Each row is a point on a landscape with many peaks, with its height.
A climber steps from a point to whichever of its 2 nearest points has the largest rise for the distance, and stops where none of them is higher. Distance is the straight distance between rows; heights are no part of it.
q_974: [ 97  81 123 181 138 139 167  88 150  66 177 173  89 138 121 117 148  80
 137 136 138 136 179 120 163 134  97]  h=710
q_675: [140 138  69 197 130 121 141 153 120 121 123 131 157 122 169 124  80 189
 199  78  83 171 157 114  97 146 114]  h=737
q_961: [128 110 125  81 111 137 126 108 116 159  71 111 120  92 112 173 148  83
  74 168 130 137  54 141 145 152  84]  h=696
q_266: [192 134 101 132 126 175  85 135 174 152 168 122 142 128 136 143 160 106
 197 107 123 154 133 123  96 114 137]  h=845
q_963: [159 135  75 193 114 110 121 129 146 177 146 116 122 169  89 160  99 112
 152  52 122 157  84 109  72 113 182]  h=800
q_647: [ 87 112 182 150 135 104 192 114 120  74  70 143 160 157 148 104 127 173
 139 187 102 154 135 115 137 131 126]  h=186
q_484: [171 151 148 118 163 117 135 146 106  85 145 173 108 178 110 134 178  90
 130 144 139  70  92  81 138 117 124]  h=527
q_722: [132 146 160 132  92 153 130 153 151 112 183 119 182 176 102  96 175 137
 184 167 104 123 122  98 126 144 120]  h=188
q_635: [ 92 135 127 121 169 109 185  92  98 108 133 105 171  95 114 134 105 101
 157 158 125 150 219 159 140  98  90]  h=810
q_885: [ 88 108 141 151 130 123 177 133 144  92 151 164  94 153  99 115 158  89
 130 168 122 121 146 124 166 145 108]  h=672
q_790: [136 147 109 105 130 104 128 201 141 140 102 167 107 160 107 130 168 122
 147  82 106 106  76 130 106 110 117]  h=538
q_914: [108 159 157 142  87  76  79 110 112 151  79  99 132 153 108  90 112 169
 101 132 145 156  76 111 138 127 181]  h=415
q_627: [ 83 130 152 170 139  90 133 110 123 161  91 149 140 162 123  77  69 183
 102 113 146 110  96 110  95 134 157]  h=477
q_691: [123 145  94 152 129 144  84 166 163 170 177 144 147 146 161 105 108 124
 188  75 105 133 140 167 151 112 160]  h=401
q_144: [101 127 128 112 123 145 119 160 124 140  82 107 106  86 152 150 103 124
 119 122 140 101  84 173 146 136 131]  h=661
q_180: [145  94 139 185 128 114 132 113 110 148 165 120 126 134 187 104  82 219
 132 134 106 138 184 126 138 120 172]  h=790
q_194: [129 110 105 135 145 104 151 126 130 109 107 121 119  99  85 152 181  46
 127 167 147 145 119 132 149 144 126]  h=340
q_964: [160 136  81 159 136 151 120 138 140 182 159  97 165 127 103 160  89 111
 142  60 120 124  95 120  61 112 175]  h=781
q_979: [148 123 100 188 103  99 146 155 143 130 141 146 109 163 120 130  94 216
 115  93  56 176 128  95  89 142 132]  h=827
q_176: [ 52  78 142 105  89 130 216 129 154 140 134 126 157 104 130 146 175 165
 112 134 155  68 138 157 128 129 105]  h=513
q_17: [129 131 126 113 128 142 177 108  88 100 168  94 108  53  88 163  94  93
 140 181 163 138 175 179 118 108  56]  h=712
q_503: [124 145 145 108 126  74 127 152  98 145 122 110 102  71 101 134 129  99
 150 196 164 172 147 188 133  78  72]  h=765
q_572: [171 115  85 132 160 104  76 126 147  80 179 118 163  98 151  98 133  87
 151 105 133 134 173 172 169 118 145]  h=438
q_95: [ 84 143 130 131 175 132 158 128 121 133 108 116 157 100 132 172  84 111
 130 156 148 144 132 199 163 169 135]  h=127
q_881: [121 126 142  69 134 168 120 125 113 156 104 110 108  99 126 150 133 117
 119 164 188 110 125 173 112 160  77]  h=650
q_993: [ 97 116 133 105 162  97 140 163 132 171 104 164 101 146 141  85 132 104
 120 144 129 100 168 159 159  94  96]  h=587
q_483: [183 137 132  89 158 115 104 145 161 159 153 149 129 150 122 172 173  97
 111 149 107 136 105 126 169 101 147]  h=647
q_4: [110 106 139 124 170 160 152 136 146 147  91 169  60 130 159 120  88 120
 102 151  83 121 144 130 134 111  87]  h=597
q_970: [153 204 148 131 162  85 108 123  79  95 169 147 153 142  87 120 136  67
 158 167 162 154 109 103 137 100 117]  h=362
q_785: [194 100 104 168 105 162  97  89 118 110 136 124  83 130 140 135 138  88
 109 105 161 112 119  59 111 143 187]  h=567
q_93: [162 117 105 142 145  81  85 139 121 132 129 117 138 107 143 108 104 168
 103 101  96 135 165 139 129 117 183]  h=319
q_338: [ 93 134 127 104 157 117 138 125 147 172 136 116 171 127 132 135 117 112
  98 145 104 148 186 166 176 119 134]  h=803
q_625: [193 132 112 153 167 142 106 131  97 137 174 155 153 160 139 114 148 121
 142 128 174 104 168  94 120 179 167]  h=659
q_328: [136 187  95 111  68 160  97 144 122 129 150 112 133 169 148 148 110 136
 147  34  76 150 117  94 106 113 129]  h=499
q_606: [ 60 149 148 115 142 151 178  85 100 114 117 153  80 150 120 140  82  90
 136 152 154 144 171 148 180 131  81]  h=656
q_215: [126 145 107  99 148 111  94 111 125  91 205 120 154 120 129 129 142  80
 141 120 139 145 186 168 201 105 122]  h=526
q_491: [151 109 108  59 160 161 133 145 121 134 163 107 174  86 132 119 135 123
 107  95 111  53 138 127  81 107  84]  h=463
q_113: [177  91 105 151 120 140 102 129 143 184 122 102  72 119 103 135 112 107
 113 108 165 115 112 132  81 110 189]  h=547
q_920: [ 95 161 139  97 109 170 176  93 121 115 134 142 164 190  60 130 158  92
 138 146 179 109 147  86 147 175 116]  h=585
q_151: [ 86 105 174  94 148 149 175 117 107 111  77 119 129 110 183 163  87 145
 115 164 128 130 141 160 136 121 116]  h=150
q_107: [147 157 102 145 121 113  98 127  96 164  86 145 126 163 123  86 100 147
 116  66 132 132 126  73  94 126 149]  h=393
q_316: [ 62 143 164 108 109 135 145  85 161 164  94 123 161 113 158 101  80 199
 111 127 128 128  91 108  65 114 118]  h=472
q_400: [120  85 128 141 145 144 151 153 135 120  91 155  72 119 181 114  90 153
 110  94  82  89 156 126 115 104 134]  h=607
q_233: [150 153 101  66 145 124  84 148 133 155 108 125 115 109 124 133 121 105
 121 110  72 159 119 137 133  90  89]  h=266
q_165: [ 93 127 134 181 138 117 158 149 128 129  43 142 136 118 136 106 116 126
 155 140 124 130  90 121 117 143 145]  h=462
q_467: [118 134 129  94 117 142 105 144 122 153 150 127 124 132 147 111  95 188
  89  53 112  73 135 129  77 109 127]  h=565
q_623: [157 100 129 115 123  90  80 102 107 167 105  83  92 119  98 127 133 137
 104 106 213  95  97 146  76 115 178]  h=532
q_868: [105  89 115 119 137 116 192 134  94 124 155 119 119  89  94 155 143  73
 114 165 125  91 122 158 136 107  53]  h=250
q_427: [172 115  87 172 116 155  82  77 129  69 136 128 124 106 152 122 137  90
 123  92 125 151 105  50 138 153 149]  h=572
q_553: [165 120 104  49 139 113 106 150 121 148 109  93 131  80 140 135 101 119
  95 141  85 115 110 194 167 102  75]  h=249
q_554: [109 150 138  64 109 129 161 100 123 137 140 159  95 169  34 150 159 102
 125 161 160 158 158 132 193 126 101]  h=788
q_840: [209 110 118 123 157 114 120 101 149  84 165 150  90 128 124 182 193  38
 140 148 163 100 113 108 161  70 119]  h=307
q_460: [152 112  99  38 135 126 139 100 119 150 130  77 188  82 115 159 121 109
  53 137 144  95 130 177 146 139  95]  h=198
q_618: [137 125 113 157  78 133 129 159 168 105 136 154 107 170 141  82 136 172
 163 109  41 153 129  79 138 118 110]  h=766
q_568: [109  79 111 207 101 114 148 118 169 111 166 131 136 125 143 126 144 123
 118 125 121 128 148 129 168 146 187]  h=371
q_813: [117 163 122 136 152 122  78  97 132 102 120 110 148 100 138 140 109  91
 140 143 138 195 134 156 177 159 149]  h=107
q_18: [210 116 117 120 130 182 115 101 130 133 132 103 115 115 127 165 141  83
 106 113 153  93 120  81  88 130 172]  h=562
q_79: [145 108 147 144 129 108  97 110 134  50 140 141  64 103 144 107 158 132
 139 165  89 174 161 117 149 113  96]  h=818
q_930: [120 111 155 108 161 108 149 110 137 126  86  97 174  80 134 140 143 164
 114 174 149 143 179 169  88 145 118]  h=665
q_214: [134 160 112 132 111 148  92 124 127 158  61 132  95 132 142  93 109 112
 138 101 139 149 129  96 111 130 140]  h=389
q_407: [133 120 121 116 106 163  90 164 149 135 125 130  56 110 152 159 123  94
 134 131 144 128  82 179 171 139 142]  h=634
q_440: [120  66 151 185  92 124 172  84 103 113 123  90 122 118 147 119 117 178
 106 138 148 108 172 109 105 143 170]  h=405
q_671: [154 179 156 108 186 115 111 139 112 139 165 145 174 175  87 114 152 105
 155 173 155 132 129 126 117 139 121]  h=334
q_431: [ 97 124 107  98  83 173 160  72 137 129 114 112 101 122  90 170 151  71
 130 137 155 159 158 121 187 151 109]  h=695
q_182: [157 159 155 112 133 173 142  91 121 121 133 135 151 185 108 138 169  84
 125 155 163  96 130  55 121 145 125]  h=621
q_887: [179 167  96 115 103 114  89 157 114 152 114  99 176 132 118 140 168 155
 176  67 149 126 110 125  65 116 153]  h=706
q_835: [113 157 145 123  63 151  81 134 133 150  85 127  76 157 154  86 128 120
 154 122 153 138 124 116 160 130 151]  h=381
q_614: [194 120 112 117 176  91  82 113 135  67 151 152  94 104 110 150 165  50
 123 144 135 157 107 117 151  96 121]  h=320
q_250: [107 135 163  74 113 147 160 124 128 149 131 153  94 166  59 155 162 111
 113 196 167 138 107 140 155 154  71]  h=734
q_114: [191  92  82 131 139 112 111 181 150 128 136 168  79 146 137 111 171 104
 135  80 109  89 150 119 126 102 154]  h=482
q_248: [101  98 134 151 133 157 140  85 153  95  75 151  66 124 194 130  91  82
 146 149 148 169 148 138 176 117 120]  h=582
q_808: [159 160  88 104 134 117 101 171 153 126 102 132  94 136 116 162 122 121
 149  92  77 197 124 143  93 121  94]  h=277
q_571: [116 146 117 132 142 177 131 137 134 187 144 124 165 122 117 129  95 151
 132  72 144  96  95 119  36 140 134]  h=745
q_422: [152 160 140  41 144 148 125 151 155 165 136 172 128 172 123 138 155 166
 106  90 110  94 103 103  61  99  72]  h=632
q_642: [136 111 135 149 152 105 135 108 121 139 107 108 156 106 126 130 116 165
  97 152 171 147 207 163 108 168 174]  h=633
q_878: [149 130 119 174 134  60  84 116 103 155 103 128 113 133 149  93  81 188
 108 119 125 166 147 127 150 130 191]  h=310
q_21: [169 143 112 135 135 103  82 149 108 159 128 119 143 138 132 124 139 110
 130 105 178 108 116 136 131 134 201]  h=480
q_975: [127 110 111  90 100 121 177  89  92 121 156 121 100 103  60 171 157  60
 101 161 139 139 141 115 151  98  69]  h=268
q_552: [150 118 125 195 149  77 124 141  98 138  92 124 125 117 151 127  67 223
 159 119 124 166 123 151 102 133 178]  h=304
q_745: [109 118 143  56 116 163 147 104 116 183 121 147 112 143 117 140 148 105
  88 165 175 102 109 135 126 149  47]  h=687
q_633: [206 125 112 112 138 167  95 148 137 100 159 169  53 156 137 138 150 140
 138  98 101 128 148 101  94 132 114]  h=564
q_217: [ 83 129 176  92 115 116 143 130 141 120  78 155 110 152 122  96 147 164
 103 165 179 114 128 140 131 158 104]  h=410
q_589: [150 113 134 108  97 111  96 111 121 158  72  89 116 105 127 105 158 128
  96 126 188 121 158 118 101 127 156]  h=512
q_428: [ 99  91 117 124  89 141 163 138 158 137 129 109 116  96 138 179 141  94
  81 145  72 119  77 149 191 127 131]  h=693
q_841: [195 160 132 138 149 102 132 147 116  46 165 180 108 188 108 137 171 111
 169 121  95  88  84  57 138  94 118]  h=507
q_710: [135 139 163 112 142 143 134 143 143 132 171 132 208 160 100  79 166 170
 152 164 125 112 142 101  75 155  98]  h=244
q_268: [113  92 130  99 124 123 140 143 159 181 171 136 154 127 123 114 139 169
  65  78 102  60 110 109  75  90 138]  h=637
q_762: [104 152  99 139 134 116 152 146 117 119  55 117 140 126 162 148  55 170
 139  56  84 157 128 138  61 109 114]  h=289
q_499: [127 125 124  92 134 115 125 158 152 187 146 119 158 128 111 155 162  99
 112 152 129 133 131 176 166 126 137]  h=716
q_94: [125  68 118 178 123 183 106  97 209 120 155 152 108 122 172 109 137  91
 148 104 121 153 151 131 150 101 103]  h=714
q_561: [100 147 120 186  98 113  82 116 148 137 128 132 125 145 155 112 100 116
 148 118 156 169 102 148 197 142 194]  h=437
q_557: [108 109 123 148  86 166 128  96 141  59 149  85 129  83 170 144 134 107
 164 129 132 144 166 146 169 140 130]  h=68
q_436: [198 173 150  78 143 111  78 153 112 101 102 150 107 157 118 153 179 154
 128 116 130 119  92 109 119 120 143]  h=573
q_621: [ 84 140 153 151 103 148 180 127 141 111 130 129 188 162  73 126 152 135
 136 164 160 117 124 114 130 199 138]  h=575
q_622: [171 124 106 118 118 105 160  72 111 110 204 159 115  98  69 205 135  41
  92 159 158 165 121 115 159  77  83]  h=282
q_67: [ 98 110 155 147 147  97 154 160 106  60 110 132 128 104 129 112 170 145
 127 156  90 108 128 133 136 142 111]  h=214
q_628: [107 102 115 160 108 125 116 135 175 140 140 151  88 135 164 113 103 133
 100  96  76 130 121 124 167  98 177]  h=646
q_309: [ 99 101 150 180 168  88 190 146 122  76 118 146 174 121 158 121 130 159
 153 169  66 139 140 136 138 130 137]  h=197
q_448: [170 129 140 116 165 161 109 139 100  87 146 147  76 124 114 119 147 112
 130 135 112 119 140  94  86 141  87]  h=553
q_45: [218 147  76 142  96 128  87 144 141 155 144 125 138 146 141 141 162 134
 203  73 142 140 140 106  92 111 163]  h=779
q_584: [ 96 110 131 128 110 127 158  84 105  92  87 106 133 112 109 140 147 123
  70 133 151 127 166 103 142 167 153]  h=426
q_15: [176 109 109 108 168 116  98 142 134  87 136 116  93  77 107 149 159  76
 126 168 132 150 125 161 142 132 120]  h=329
q_793: [118 150 149 138 172 148 123 131 130 122 106 124 155 112 108 120 129 124
 118 152 110 150 106 114  93 175 114]  h=522
q_580: [118 116 148 131 116 148 114 118 173  96 158 111  94  92 143 159 150 113
 160 181 105 182 124 175 163 128 102]  h=904
q_85: [ 78 156 130 128 165 116 147  94 110 136 108 107 201 120 134 107 113 111
 131 146 119 150 193 128 145 141 122]  h=876
q_713: [178 137 130  75 129 177 117 164 139 143 140 147  94 154 124 152 150 163
 114  85 101 105 137 108  54 122 102]  h=590
q_410: [130  76 113 199 145 137 105  97 156  72 150 172 103 122 172  83 133 110
 162 110 131 150 156 116 157 127  91]  h=751
q_809: [150 124  91 103 161 118  94 173 153 154 156 125 138 111 146 108 121  92
 165 110 114 116 160 187 156  95 134]  h=377
q_439: [163 135 102 130 102  70  86 135  92 145 142  85 171 119 106 125 145 209
 153  59 162 123  99 129  49 122 152]  h=626
q_846: [128 106 107 174 156 158 140 100 145 139  85 125 106 112 187 125  27 110
 133 104 120 136 145 134 122 101 166]  h=635
q_721: [108  79 144 156 105 141 192  68 131 102  89  97 117  98 111 174 126 151
  80 150 145 147 175 122 121 154 173]  h=417
q_169: [ 92  83 122  67 103 120 159 136 133 136 140 111 171  72 141 144 168 139
  99 127 144  58 119 169 126 125  84]  h=406
q_55: [147 180  85 163  88 144 123 150 113 142 184 120 160 193 135 150  93 164
 155  45 102 150 108  87  86 140 139]  h=476
q_399: [ 90 103 141 138 148 109 181 141  96  69 117 116 114  79 129 126 142 101
 143 159 119  94 136 145 125 103  79]  h=231
q_520: [ 66 142 159 117 152 146 188 115  88 153 132 154 100 134 111 118  92 104
 138 173 170 110 175 152 123 114  45]  h=625
q_811: [ 88 153 164  69 128 136 130 152 122 141 139 146 144 157 107 119 141 119
 114 153 121 101  65 135 155 125  77]  h=729
q_138: [124 147 149 171 136 141 119 102 114 135 115 108 185 114 111 106 103 193
 123 142 132 150  98  87  62 187 138]  h=510
q_482: [ 96  58 150 108 113 147 208 103 157 188  56 116 136 112 170 156 103 142
  93 162 128 129 129 148 114  86 122]  h=639
q_967: [112 121 143 132 124 168 138 130 159 119 108 105 123  82 159 156 100 146
 129 143  52 156 104 135 126 116 125]  h=819
q_244: [138 147 157 116 178 129 135 131 126 161 153 131 170 139  92  86 155 128
 158 178 135 142 173 121  70 135  81]  h=294
q_44: [155 101 121 189 103 116 113 127 151 123 166 141 127 136 158  92 124 210
 137 145  89 169 151  93 157 152 148]  h=823
q_732: [135 127  99  95 141 136 114 146 117 141  73 111 122  75 118 166 111  74
 105 123 117 116  42 144 141 141 108]  h=682
q_66: [103 105 135 167 127 185 148 126 165 133 101 161  68 129 157 119 106  91
 144 145 116 133 119 117 135 139 116]  h=589
q_267: [137 109 151 176 116 101 137 154 143 133 141 139 146 146 125  91 124 235
 111 150  70 138 127 100 115 144 149]  h=850
q_54: [177 132  79 176  96 110  91 107 102  99 137 120 152 127 133 123 141 132
 132  84 101 152  95  41 138 142 172]  h=579
q_393: [103 124 146 128 132 118 150 157 121 129 154 162  95 156 115  80 155  86
 140 154 126  94 148 115 141 101  88]  h=629
q_507: [120 120 110 118 129 154 126 126 138 157  91  92 119  89 164 134  54 110
 102 109 119 110 119 154 143 104 147]  h=643
q_148: [156 124 110  47 137 108 128 118 102 128 162  78 157  83 108 164 118  99
  77 164 100 128 133 191 177 123  77]  h=226
q_516: [155 178 155 129 147 140  92 127 128  92 134 133 136 137  96 130 139 116
 155 162  91 183  81 104 121 151 117]  h=533
q_946: [ 97  66 147 114 116 136 166 109 164 204  98 116 121 115 157 118 102 160
  74 134 146  84 158 143  92  92 128]  h=662
q_734: [ 96 129 134 174  75 146 145 106 100  68 130 100 132 116 159 138 129 146
 170 134 165 138 162 139 176 181 163]  h=83
q_673: [154  92 139  83 116 113 101 155 119  89 125 109  98  97 149 115 159 158
  70 112 105  76 158 135 125 120 140]  h=690
q_277: [ 97 132 138 197 127  91 150 137 112 113  60 151 147 150 135  79  91 166
 127 140 135 120  84  85 133 166 158]  h=470
q_465: [117 117 124 163 120 172 100  47 152  59 132 106 146  95 177 130 103  87
 143 121 129 181 158 118 166 139 109]  h=57
q_89: [ 99 170 143 116 108 134 120 149 108 139 160 125 187 167 133 129 150 117
 123  87 146  65  75 117 157 124 179]  h=578
q_90: [114 131 124  60 158 108 115 168 123 177  84 175  88 132 130  87 141 124
 118 120 157  84 116 147 113 100  64]  h=559
q_96: [141 124  84 204 118 114 117 120 126 162 159 123 136 138 177 105  56 206
 176  78  96 171 166 118 126 113 152]  h=760
q_934: [ 73 103 150  87 110 113 161 109 145 150  65 132 130 108 137 124 147 146
  81 155 158 111 116 134 129 133  99]  h=434
q_501: [103 126 116 152 161 100 146 112 149 111 102 119 150  97 137 158 115  93
 165 163 151 185 161 190 177 141 144]  h=116
q_104: [ 95 119 152 127 116 120 106  93 113 194 114  97 112 138 142 101  90 157
 110 113 217  96 155 158  97 120 162]  h=440
q_656: [ 68 137 157  75 111 131 137 108 164 171  66 144 140 109 146 107 117 166
  94 142 122 126  77 113 107 115  82]  h=454
q_188: [ 61 130 169 143 131 123 157 137 167 176  90 163 141 159 130  94  84 172
 112 145 174  99  87 146 102 145 141]  h=465
q_692: [111 108 138 166 131 122 160 143 161 139  37 150 101 121 166 123 104 138
 165 144  90 168 108 128 116 104 147]  h=456
q_183: [150 165 160 116 127 127 107 150 156 166 146 136 183 187 100 125 140 165
 121 142 141 122  83 114 108 133 170]  h=598
q_659: [149 162 128 134  83 107  93 153 101 123 123 115 148 146 114 114 127 228
 152  96 145 143  86 107  77 156 134]  h=568
q_861: [100 173 151  77 136 148 116 148  96 116 159 137 155 162 129 147 143  92
 103 116 120  78  64 118 184 129 130]  h=657
q_263: [136 138 146 145 121  58  85  99 117 158 104 112 122 170  76  98 105 205
  86 114 118 168  74  99  98 120 166]  h=408
q_72: [140  92 136 139 122 116 109  96 153  49 170 119  74  83 128 137 153 103
 143 162 150 182 167 169 163 102  89]  h=851
q_186: [110 139 165 108 144  95 141 126 110 110 108  98 125  91 103 130 156 140
 159 198 147 170 177 175 120 123  83]  h=718
q_73: [128 126 131 142  59 139 142 186 167 119 135 151 147 195 101  93 135 189
 148 102  65 106  93  80  95 131 117]  h=726
q_326: [129 155 134 111 130 125 112 129  81  94 178 117 177 151 132 147 164 111
 100 100 158  74 138 116 166 157 183]  h=498
q_908: [215 110 113 124 109 173  98 112 137 150 139  79  82 108 103 178 110 119
 115  95 150 121  97 119  56 111 179]  h=555
q_531: [133 190 134 140 153 122  93 163 133 148 161 139 201 159 116 104 122 153
 165 128 103 147 103 134 135 157 154]  h=548
q_676: [ 62 132 146  88 153 126 189  92  97 126  70 122 156 108 133 168  95 124
 121 161 147 143 139 169 161 128  85]  h=140
q_547: [100 131 124 137 111 133 110 106  95  93 115 125 122 123 169  93 117 108
  98 106  98 117 153  85 173 134 149]  h=600
q_782: [127 100 128 107 158 150 152 146 133 111 143 106 132  68 121 153 127 121
 105 144  35 117 114 134 108 107  76]  h=787
q_992: [125 119 127 166 139 116 138 144 114 118  98 102 124 101 157 154  55 200
 142  90  95 138 111 162  79 112 168]  h=297
q_12: [136 141 112 170 118  95  96 114  99  88 123 143 141 137 148  87 129 136
  95 111  95 142 120  54 176 159 160]  h=588
q_523: [ 70  74 157 132  93 147 228 137 158 149  86 120 138 126 155 158 143 143
 142 162 138 112 140 160 134 109 129]  h=602
q_261: [175 119 107 120 131 103 111 183 119 117 128 155 104 149 114 139 159 153
  99  62 109  86 107 115  94 126 162]  h=508
q_731: [150 120 154 119 108 170 131 181 165 165 137 155 106 162 110 135 166 149
 140 135 168  82  72 132  80 146 148]  h=409
q_191: [120 171 140 143 148  93 109 120  83  76 174 144 125 146 107  93 140  98
 164 163 158 157 172 133 163 137 108]  h=388
q_153: [146 130 124  80 155 153 132 124 109 131 131  78 128  79 103 154 122  90
 143 172 180 128 166 190 119 148  78]  h=668
q_597: [142 157  80 176 133 139 107 155 152 157 193 155 170 168 138 128 105 133
 166  57  87 135 106 117 127 127 167]  h=446
q_75: [153  86 115  56 133 142 151 137 120 155 158  96 172  76 116 135 155 109
 123 144 123  70 121 165  97  97  42]  h=385
q_759: [181 150 156  98 195 152 120 114  78  94 167 137 129 135 105 138 150 101
 121 144 137  91 138  85  74 127  91]  h=537
q_383: [ 50 139 143 105 141 125 199 125  83 149 152 158 138 147  91 110 114  88
 108 149 155  83 127 131 145 109  37]  h=581
q_324: [111 159 138  59 140 174 121 138 159 186 137 159 151 142 134 114 117 160
 122  95 143  96  91 114  60 128  82]  h=688
q_61: [109 154 126 148 136  80 121 101 105  65 212 135 134 102 101 131 128  95
 154 138 168 178 186 168 174  96 104]  h=433
q_340: [ 63 136 154 151 137 123 199 127 128 101 147 142 155 151  78 109 139 112
 150 180 126 119 143 126 130 144  86]  h=627
q_258: [ 95 162 148 101 113 110 119  98  91 103 127 107 171 136 119 129 150 138
  67 117 150 120 146 117 162 165 162]  h=449
q_818: [181 156 143 116 160 178 109 102  98 133 160 145 136 180 142 134 139 107
 105 126 172  81 151  79 120 159 159]  h=640
q_555: [105 147 137 140 139 115 101 130 115 184 111 127 128 149 131 119 100 129
  96 121 197 116 129 163 137 147 187]  h=460
q_997: [127 121  98 139 156  94 116 173 133 136 115 121 145 104 161  96 103 125
 130  94 116  92 162 170 149 112 171]  h=337
q_522: [133 149 127 100 130 127  98 179 110 118 130 145  83 136 127 133 160  75
 157 127 145 106  79 153 171 123 124]  h=601
q_514: [139 178 108  94 116 131 115 186 131 139 111 157 110 169 116 148 151  81
 176  92 108 116  40 122 154  93 118]  h=566
q_764: [130 156  71 144 112 121 132 173 154 136  74 120 111 138 140 154  91 123
 142  66  94 178 130 137  69 127 110]  h=283
q_877: [ 85 139 150 135 105 161 135 173 143 158 114 146 129 149 128 104 135 137
 151 129 185  80  80 146 109 161 135]  h=436
q_10: [117 144 147 109 133 166 104 137 140 106 133  86 117  70 155 158 105 132
 176 160  77 167 118 178 132 116  94]  h=852
q_888: [130 126 129  82 125 101  95 153 112 130  72 163  96 120 144  87 153 147
 107  94 185  77 114 130 100 134 123]  h=534
q_719: [ 83 111 161 161 112 134 190 117 135  67 165 107 144 103 146 137 150 127
 197 178  86 161 161 144 143 111  95]  h=101
q_293: [123 143  95 127 149 135 106 123 100 100 129 112 161 109 149 101 107  91
 110  74  78 100 144  89 141 124 138]  h=584
q_863: [124 111 101 208 106  94 143 128 134 154 137 108 116 151  95 129  98 166
 133  81  75 157  91 102  78 120 164]  h=814
q_425: [176  98 104 113 152 123 157  80 139 104 173 154  98 129  87 204 171  24
 107 157 165 127 120 119 175 103 104]  h=293
q_911: [105 165 127 166  80  88  85 141 132 142  92 115 122 136 128 112 108 146
 134 108 104 168  62 122 160 120 194]  h=425
q_739: [127 155 133 141  92 143 111  98  77  60 134 107 130 138 124 122 166 113
 155 146 181 135 149 100 157 199 135]  h=94
q_354: [ 99 120 142 191 108 118 119 104 127 142 111 122  91 144 154 127  82 132
 115 137 158 142 123 146 159 139 198]  h=447
q_178: [113 105 114 116  88 155 146 102 157 158 115 126  97 124 110 181 142  81
  67 156 128 156 107 126 188 152 142]  h=717
q_177: [158 118 113 162 108 107 101 135 149  80 167 159 134 153 136  77 150 175
 159 137  66 165 123  68 166 141 109]  h=793
q_729: [140 167 166  55 130 131 116 136 155 160 127 142 180 173 104 153 156 147
 109 159 142 109  49 116 136 124 119]  h=655
q_725: [142 109 113 135 132 159 105 126 180 135 178 145 114 131 140 127 158  77
 152 126 107 148 125 130 147 104 117]  h=768
q_527: [130 143 164 114  85 134  99 136 131 139  98 145  93 177 124  87 144 148
 102 150 165 131 138 108 148 154 156]  h=386
q_68: [147 168 134 130 112 130  97 159 113  87 113 130 129 142 111 123 131 189
 141 113  87 158  89  99  98 169 120]  h=546
q_978: [104 143 141  81 118 111 132 115 123 113 134 147  98 161  97 129 164 136
 107 141 151 145 201 150 202 150 143]  h=720
q_52: [158 145 139  97 134 122 109 145 101 109  94 162 121 163 123 109 178 121
 119 109 173  72  88  86 115 139 143]  h=549
q_700: [142  97 144  79 136 134 122 140 131 107 122 104 114  75 124 140 165 147
  85 149  98 106 133 141 105 124  93]  h=742
q_837: [127  88 106 164 127 124 145 151 159 124 118 122 128  97 118 142 157  83
 113 137 125 117 109 131 136 143 167]  h=352
q_969: [113 116 156 160  87 146 154 135 141  83 169 106 155 133 124 109 183 165
 184 180 108 139 174 125 134 162 110]  h=141
q_219: [141 123 104 113 156 156 128 143 121 141 174 118 189 123 138 117 129 106
 111  81  91  66 152  99 105 122 136]  h=539
q_797: [ 91 119 157 158 131  94 128  71 110 156 112  94 156 122 145 100  77 206
 123 112 134 123 117 124  72 105 151]  h=490
q_726: [116 170 116  99 108 153  94 153 117 141 145 109 140 131 139 142  91 154
 110  56  85 115 100 123 115 113 146]  h=525
q_815: [113 133 147 192 133 136 135  83  97 157  98  97 167 111 152 109  69 183
 144 140 150 145 133 111  73 157 154]  h=502
q_321: [134 117 134  85 125 110 116 126 110  89 148 117 108 129 130 115 165 110
  89 130 130 112 208 139 171 130 128]  h=654
q_490: [122  95 120 144 153 126 167 145 141 110  40 127  82  79 153 145 109  95
 183 159  92 150 101 147 112  91 103]  h=450
q_665: [105  87 139 154 130 119 153 133 137 130 120 153 100 147 173  98 116 152
  87 128  98  99 187 126 156 115 165]  h=624
q_844: [148 155  83 169 144 130 118 150 123 131 120 139 162 120 125 104 119 136
 188  93  91 151 136 104  87 149 118]  h=713
q_103: [112  60 133 213  83 100 162  90 123 102 161 100 107 128 161 126 119 163
 102 128 115 117 158 113 164 122 193]  h=390
q_208: [163 126  93 167 169 137 105 146 112 146 149 140 162 121 139  91 121 126
 160 107 133 114 174 116  99 162 148]  h=686
q_332: [ 75 139 101 124 136 165 144  69 134 112 138 136 119 128 115 156  94  40
 125 126 156 160 149 134 197 143  96]  h=676
q_185: [126 144 113 130 112  82 114 112 125 157  99 145 127 173  97  96  97 200
  81  63 124 138  97  76  45 125 124]  h=400
q_707: [185 126 114 163  99 161 113 182 169 154 136 161  72 163 114 150 153 132
 176 115 154 127  72 132  99 147 171]  h=387
q_289: [133 142 117 107 145 112 111 130 120 133 140 100 126  71 124 142 102  79
 162 172 112 168 125 185 154  88  70]  h=805
q_395: [123  76 137 141 142 115 149 131 155 180 164 105 157 113 132 102 117 172
  76 110 118  78 173 144  82  95 155]  h=715
q_593: [ 80 134 125 125 118 120 201  98  98 122 154 123 130  90  85 166 105 106
 159 165 137 159 174 169 161  87  70]  h=753
q_792: [129 131 124 155 114 107  83 115  73 164 130  97 109 132 136  90  79 185
 142  72 178  92 130 144  87 126 158]  h=416
q_655: [176 184 122 141 139 144  67 129 117 174 172 125 177 165 136 131 118 133
 168 104 164 139 118 126 131 147 189]  h=506
q_894: [ 74 100 190 115 137 134 205 125 124  91 107 144 112 142 154 134 132 164
 139 191 102 134 161 140 130 109  89]  h=169
q_776: [190 156 158  47 166 115  88 144 119 131 140 146  98 150 113 150 178 126
 111 161 115 125 116 124 135  89 109]  h=603
q_996: [111 100 118 130 106 141 122 144 156 141 152 120 106 109 142 158 110 110
  61 105  65 106  87 128 170 108 166]  h=666
q_49: [137 157 133 148 114 147  95 103 124  85 152 114 145 129 119 141 151 113
 152 159 160 186 133 127 160 192 152]  h=100

Call two points neighbours if one is among the 2 nearest of the other. Go from one point of each pair to the other, from neighbour to neighbour, staying as high as possible. Name the lowest point that can't be avoided.
q_580 / q_554 -> q_321
q_410 / q_266 -> q_94
q_395 / q_547 -> q_75
q_580 / q_85 -> q_881
q_215 / q_547 -> q_809
q_267 / q_410 -> q_621
